A landscape with many valleys, sampled at points; each row gives a point and its height.
A ball rolls from a point to the lowest of its 2 nearest points, and stops where none of them is lower. Distance is the straight distance between rows; heights are no part of it.
J_224 (h 48.0): [ 89 102 135 136 159 162 152 121 108  65 166 174  73 127 112 153 129 152
 143 171 161 126 122 133 139]
J_613 (h 40.6): [158 164 159  97 125 118 132  57 197 158 140 124 110  65 139 123 164  83
 113 109  65 140 126 103 146]
J_144 (h 45.0): [111 107 111 151  92  68 129 162  86 138 116  98 148 135  92 130 154 130
 186 159 141 146 114 122 140]
J_59 (h 71.7): [ 96 145  82 161 128 201  71 149  99 108  57  91 121 146  99 134 104  90
  57 142 175 149 161 108 152]
J_122 (h 66.6): [ 78 144 120 139 154 149 103 112 145 114  41  98 141 122 144 123 175 142
 128 128 201  85  90 140 121]
J_583 (h 46.8): [166 146 125 109 104 105 154 151 140 186 129 154 184 121 175 141  82 123
 109  88  91 142 143 139 106]
J_591 (h 66.1): [158 121 118 173 116 140 108 154 105  98 149 178 120 154 121 159 100 198
 175 128  87 153 131 134  89]
J_247 (h 49.6): [ 99  90 116 144  85  66 151 162  80 155 153  98 147 135 113 120 123 109
 148 149 136 148 148 137 142]
J_401 (h 61.0): [ 94  97 131 136  92  85 131 117 105 154 129  32 134 160 110 117 176 108
 186 141 175  92 122 107 159]
J_289 (h 52.0): [139 144 132 102 134 144 136 129 157 117 150 141  72 160  55 108 131 100
 165 133  92 153 138  64 170]
J_564 (h 37.2): [168 125 120  92  88  92 159 150 139 181 168 109 136 131 112  97  99  65
 144 117  78 148 158 100 166]
J_897 (h 37.3): [133 176 110 139 143 174  87 144 163 151  64 116 159 160 122 127 113 125
 103 103 137 120 134 105 126]
J_609 (h 36.6): [145 123 139  98 110  73 175 100 161 171 147 113 132  88 167 103 139  87
 147 118 107 124 111 138 137]
J_364 (h 33.2): [174 167  94 135 101  93 112 161 140 181  91 131 159 123 121 134 124 135
 140 105  65 159 136 111 105]
J_821 (h 52.4): [158 140 132 134 128 138 143 170 118 167 142 170 173 134 175 153  53 148
  78  76 100 147 160 145  98]
J_205 (h 68.4): [113 126 144  82 156 134 133  78 176 105 140  88  79 129  97  92 187  99
 175 151 136  99  93  96 166]
J_551 (h 29.4): [164 105 163 127 145 160 110 127 131  93 158 160 124 141 159 126 116 191
 114 105 117 112 137 160  92]
J_709 (h 28.4): [122 129 124 164  80  45 128 125  72 160 123 108 162  67 131 136 113  90
  93 137 114 158 157 143 127]
J_232 (h 35.9): [126 123 128 115 144 166 133 168 135 120 146 106 106 181  84 120  93  92
 106 124 142 128 147 104 175]
J_94 (h 41.3): [128 144 149  56 168 157 153  91 204 122 136  99 115 124 138  89 151  94
 108 106 137  82 109 102 157]
J_281 (h 31.4): [128 161 114 133 119 144 115 132 128 138  73 119 154 116 142 130 109 123
  82 113 146 128 143 122 124]
J_858 (h 40.7): [160 159 121  80 111 103 144 137 153 182 112  96 153 133 117  98 113  69
 114 106  88 146 160  96 158]
J_649 (h 69.6): [ 80 114  90 158 117 150 105 198  81 144 101  97 157 171 126 141  96 101
  86 123 182 147 166 155 142]
J_991 (h 22.6): [136 143 124 151 104  73 136 113  97 164 121 152 165  61 162 147  94 113
  79 124 119 158 147 143 105]
J_295 (h 34.9): [162 113 157 134 132 134 108 113 138 101 146 147 123 136 147 138 143 192
 162 119 123  96 102 167  81]
J_474 (h 57.4): [148 137 125 162 119 157 114 159  97 140 146 186 147 112 164 165  72 159
  81 111  94 164 168 147  89]
J_620 (h 39.6): [123 139  91 175  90  54 124 153  77 137  89 121 144  96 105 135 151 140
 169 171 116 152 102 127 116]
J_785 (h 65.9): [ 63 113  96 174 114 125 107 147  77 112  82 109 149 122 134 144 132 133
 110 147 189 132 115 162 111]
J_740 (h 40.8): [160 166 106 117 114 106 124 147 146 183  84 128 185 126 140 130 110 124
 117  90  97 131 134 122 113]
J_695 (h 22.0): [ 98 119 118 129 126 133 143 147  95 136 111 114 183 128 163 129 110 118
  71 122 181 100 135 162 124]
J_706 (h 60.7): [148 137 126 177 115 123 125 135  87 142 145 177 133  88 137 176  85 145
 102 129  96 168 169 133  99]
J_913 (h 58.5): [130 123 118 175 118  92 129 149  74 124 164 190 122  91 128 173 106 150
 140 153  99 178 152 134 100]
J_639 (h 55.9): [112 105 117 136 109  98 134 125  99 107 157 114  98 154  50 113 144 115
 201 182 118 154 124 101 158]
J_420 (h 27.5): [195 130 139 132 126 132 108 135 163 146 124 133 184 148 176 138 101 166
 112  63  87 102 144 166  86]
J_716 (h 36.3): [190 130 127 125 104  94 129 128 155 146 123 137 181 142 166 130 127 184
 167  72  89 110 118 163  74]
J_669 (h 38.7): [171 145 162  89 110  96 160  72 178 157 163 133 123  79 163 102 149  89
 142 109  78 122 104 130 144]
J_402 (h 29.5): [172 131 127 122 100  75 125 133 169 177 106 117 176 122 156 124 140 151
 183 101  87 121 100 142  93]
J_116 (h 72.7): [ 90 141  89 167 134 181  85 160  97 104  70 129 119 133 116 147 113 129
  75 152 173 144 127 130 136]
J_443 (h 43.6): [135 170 120  61 158 154 122 124 210 156  93 101 133 167 127  90 140 107
 113  84 118 106 135  88 149]
J_980 (h 49.2): [165 140 160 122 142 165  62  63 172  84 124 122  97  98 133 139 185 170
 144 113  91 109 119 131  99]
J_871 (h 67.7): [ 94 123 133  95 144 149 109  87 168 102 100  66 112 139 107 100 200 117
 161 151 168  93  91 101 149]
J_239 (h 26.8): [144 116 124 129 108 117 150 167 123 136 151 147 132 155  89 117 107 108
 147 146 105 169 145 104 154]
J_488 (h 32.4): [129 126 130 116 127 146 150 145 118 128 135 132 115 147  96 125 106 107
 127 144 135 144 132 111 156]
J_423 (h 64.7): [ 75 113 112 157 124 117 127 138  94  96  87 108 154 119 143 140 155 158
 123 140 194  95  90 163 115]
J_216 (h 52.8): [101  99 123 156  99  62 157 163  58 126 162 128 142 102 112 140 127 115
 123 163 142 164 142 151 127]
J_365 (h 63.5): [ 98 105 111 134 114  90 138 132 109 128 102  91 156 135 132 116 146 126
 144 137 177  99 104 151 135]
J_407 (h 39.8): [127 123 138 165 155 222  95 123 108  60 139 186  83 137 137 157 109 177
 106 138 144 120 133 135 100]
J_317 (h 35.8): [145 128 110 141 120 117 125 143 147 134  90 142 152 181 115 118 146 186
 199 118 118 116  88 133  98]
J_316 (h 26.9): [ 75 111 124 126 162 149 138 146 109 104 116 121 145 153 167 129  99 128
  71 129 201  92 130 155 141]
J_633 (h 44.8): [188 153 149 130 136 131  89  59 185 137 162 143  77  87 115 132 165 108
 156 137  26 146 140  85 128]
J_924 (h 34.0): [135 149 116 162  87  49 139 126  95 151 112 123 151  75 113 126 134 119
 138 138 103 150 114 131 116]
J_293 (h 40.4): [136 114 164  49 150 153 158  82 171 119 164  90  87 119 132  81 148  61
 109 120 135  99 123 105 181]
J_240 (h 70.0): [134 117 122 157 130 134 122 175 121 109 144 185 131 195 121 140 103 204
 185 122  99 136 118 158  83]
J_561 (h 69.0): [106 109 142  91 160 141 160  71 145  85 141 113  92 108 128 115 170 113
 147 153 157  92  96 125 154]
J_688 (h 53.9): [130 130 113 127 123 120 125 136 121 123 144 134  89 152  29 129 142 106
 188 164  97 165 132  75 171]
J_302 (h 31.2): [100 115 129 134 161 178 132 139 109  97 137 163 134 139 179 132 103 166
  77 121 183  97 114 157 115]
J_635 (h 62.3): [146 130 122 151 129 120 133 148 103 122 143 191 114 123 104 142 112 166
 172 162  97 155 135 120 104]
J_682 (h 33.9): [177 103 172 127 135 146 129 114 129 110 175 167 111 111 158 141 110 161
 117 114  94 131 156 159  90]
J_399 (h 23.4): [187 137 157 111 159 184 103  88 158 100 135 131 135 123 179 133 127 164
  80  87 125  76 140 154 106]
J_556 (h 37.8): [179 106 168 140 159 165 134 100 150 111 188 183  92 112 132 159 110 139
 115 123  62 138 179 124 113]
J_643 (h 57.7): [118 100 129 135  95  94 119 109  97 131 163  79  86 123  67 114 169  99
 186 177 118 142 123  92 180]
J_960 (h 31.0): [136 126 137  97 111 102 181 135 125 168 143 125 169  98 171 113  92  93
  77 104 134 128 150 148 136]
J_444 (h 50.4): [149 164 133  90 142 152 104  98 194 121 143 134  86 143  74 102 154  98
 151 123  80 157 131  60 152]
J_294 (h 70.9): [ 99 123  90 163 123 186  77 175  95 131  90  87 125 177 116 140  92  86
  80 128 173 130 168 120 170]
J_565 (h 45.7): [144 172 128  71 162 166 109 109 244 147 117 110 107 156 106  96 157 130
 130  77  88 118 114  79 134]
J_349 (h 38.1): [122 117 151  77 160 167 168 148 157 106 168 113  90 194  94 103  88  82
 112 116 157 109 153  94 195]
J_936 (h 70.1): [ 84  84 142  92 135  93 186 128 108 115 147 127 135 136 154 111 156 136
 142 143 180  91  87 154 128]
J_874 (h 19.3): [180 140 153 111 139 167 100 114 169 126 116 125 154 142 180 146 112 164
  90  63 121  85 120 158  89]
J_482 (h 51.1): [129 150 146 143 143 152  92  61 146 101 118 137  90 105 112 149 176 160
 153 142 111 133 105 110 103]
J_513 (h 74.6): [118 115 122 159 141 124 148 194 101 132 155 188 144 178 164 153  98 204
 150 119 123 129  99 173  85]
J_493 (h 75.8): [116 137 103 153 110 115 129 169  88 135 109 151 154 130 131 139 103 146
 118 135 143 154 131 139 106]
J_98 (h 35.1): [105 114 139 144 174 207 116 137 127  77 137 182 101 152 165 146  94 182
  82 121 174 106 122 167  95]
J_41 (h 67.9): [ 81 118  74 185 104 127 102 190  66 140  77  96 166 155 125 131 120 115
 116 137 178 137 143 163 126]
J_912 (h 65.8): [ 65 114 108 148 155 148 120 129 117  97  59  98 144 156 132 125 144 153
 132 148 214  84  96 147 114]
J_90 (h 53.7): [ 76  94 141 143 159 123 164 112  68  82 185 162  95  76 136 154 132 140
 100 175 147 143 137 151 125]
J_86 (h 18.8): [151 148 120 135  97  98 115 113 144 161  84 116 149 111 139 139 153 139
 162 122 107 128 103 131  92]
J_840 (h 27.4): [135 155  99 152 116  96 101 135 136 143  76 123 146 132 114 123 162 161
 183 133 112 135  97 113 107]
J_264 (h 50.0): [ 69  93 129 151 140 139 151 143  74  69 153 151  94 131 115 136 133 148
 156 174 176 141 105 142 134]
J_206 (h 27.1): [119 147 118 115 130 136 127 150 120 154  79 120 188 116 154 131  94 110
  47 107 167 112 148 143 126]
J_412 (h 48.1): [150 191 136  85 172 173 100 115 217 144 119 126  98 167  90  95 137 112
 143  95  68 145 130  84 150]
J_711 (h 27.6): [137 131 140 125 112  67 172 133 108 168 162 148 170  75 184 156  88 106
  74 101 125 152 151 156 109]
J_219 (h 42.4): [165 156 141  97 129 108 110  76 179 141 141 141  88  81 116 111 162  87
 145 142  57 140 125  86 153]
J_353 (h 52.1): [ 80 105 128 145 135 113 145 114  67  96 164 135  92  95 103 138 132 112
 129 186 155 148 124 132 140]
J_117 (h 32.7): [155 115 124 108  97  90 164 170 126 159 172 131 124 163  81  94 109  95
 169 126 100 161 147  95 172]
J_186 (h 33.8): [153 108 138  95 102  63 189 123 137 177 165 121 162  96 160 104 107  77
 107 107  98 131 136 141 143]
J_275 (h 39.4): [128 111 147  50 152 150 185 124 168 123 187 100  85 166 113  86 129  71
 121 116 132  99 137  92 188]
J_532 (h 59.4): [110  78 143 120  89  95 126  89 112 147 160  47  99 155  95 111 173  94
 194 160 146 110 110 102 175]
J_158 (h 41.4): [118 169 108  96 150 161  99 151 180 156  64  90 159 157 112 107 129 103
  99  94 133 113 131  97 145]
J_104 (h 46.3): [112 123 157 130 159 171 130 100 112  73 142 165  76 118 124 146 120 144
 106 167 148 127 123 120 137]
J_852 (h 67.1): [ 76 144 132 110 149 157 100  93 156 101  72  81 121 107 118 112 187 131
 130 146 188  76  86 118 134]
J_299 (h 69.4): [ 99  97 156  96 146 111 181  88 133 101 159 109 104 115 161 109 159 121
 137 137 191  72  83 151 146]
J_64 (h 43.5): [100 128 125 171 148 190  88 119  98  76 115 177  82 122 110 161 113 159
 120 165 150 143 124 128 120]
J_461 (h 77.8): [103 120 124 158 125 124 135 174  89 131 146 180 154 139 154 154  93 171
 123 120 139 148 122 171  84]
J_92 (h 73.9): [102 139  93 172 115 155 100 171  75 116  83 148 124 135 108 146 119 129
  95 155 140 163 138 138 119]
J_945 (h 25.5): [179 135 180 102 154 174 118  69 161 110 146 127 107  97 191 137 126 123
  50  90 124 100 153 141 122]
J_568 (h 55.6): [104 108 112 169 114  67 155 139  62 130 161 164 127  72 124 162 121 138
 136 168 121 173 133 150 107]
J_436 (h 47.2): [182 142 157 117 140 145  74  57 184 113 146 125  78 100 120 117 186 145
 165 108  60 135 142 109 108]
J_125 (h 62.4): [105  90 123 121 123  85 154 107 125 145 110  56 149 138 122 106 159 116
 180 134 175  87 116 137 139]

Where does a ball stop that starts at each point below?
J_493 | J_423
J_94 | J_239
J_936 | J_695
J_591 | J_991
J_205 | J_423
J_980 | J_991
J_688 | J_695
J_353 | J_695
J_90 | J_695
J_474 | J_86

Call two points neighbours if one is among the 2 nearest of the other. Go from one point of each pair to the other, from neighbour to neighbour, staying as low as possible. Name the highest point that can't be avoided.
J_86, J_239 | J_740
J_86, J_695 | J_443
J_86, J_991 | J_706
J_874, J_86 | J_716
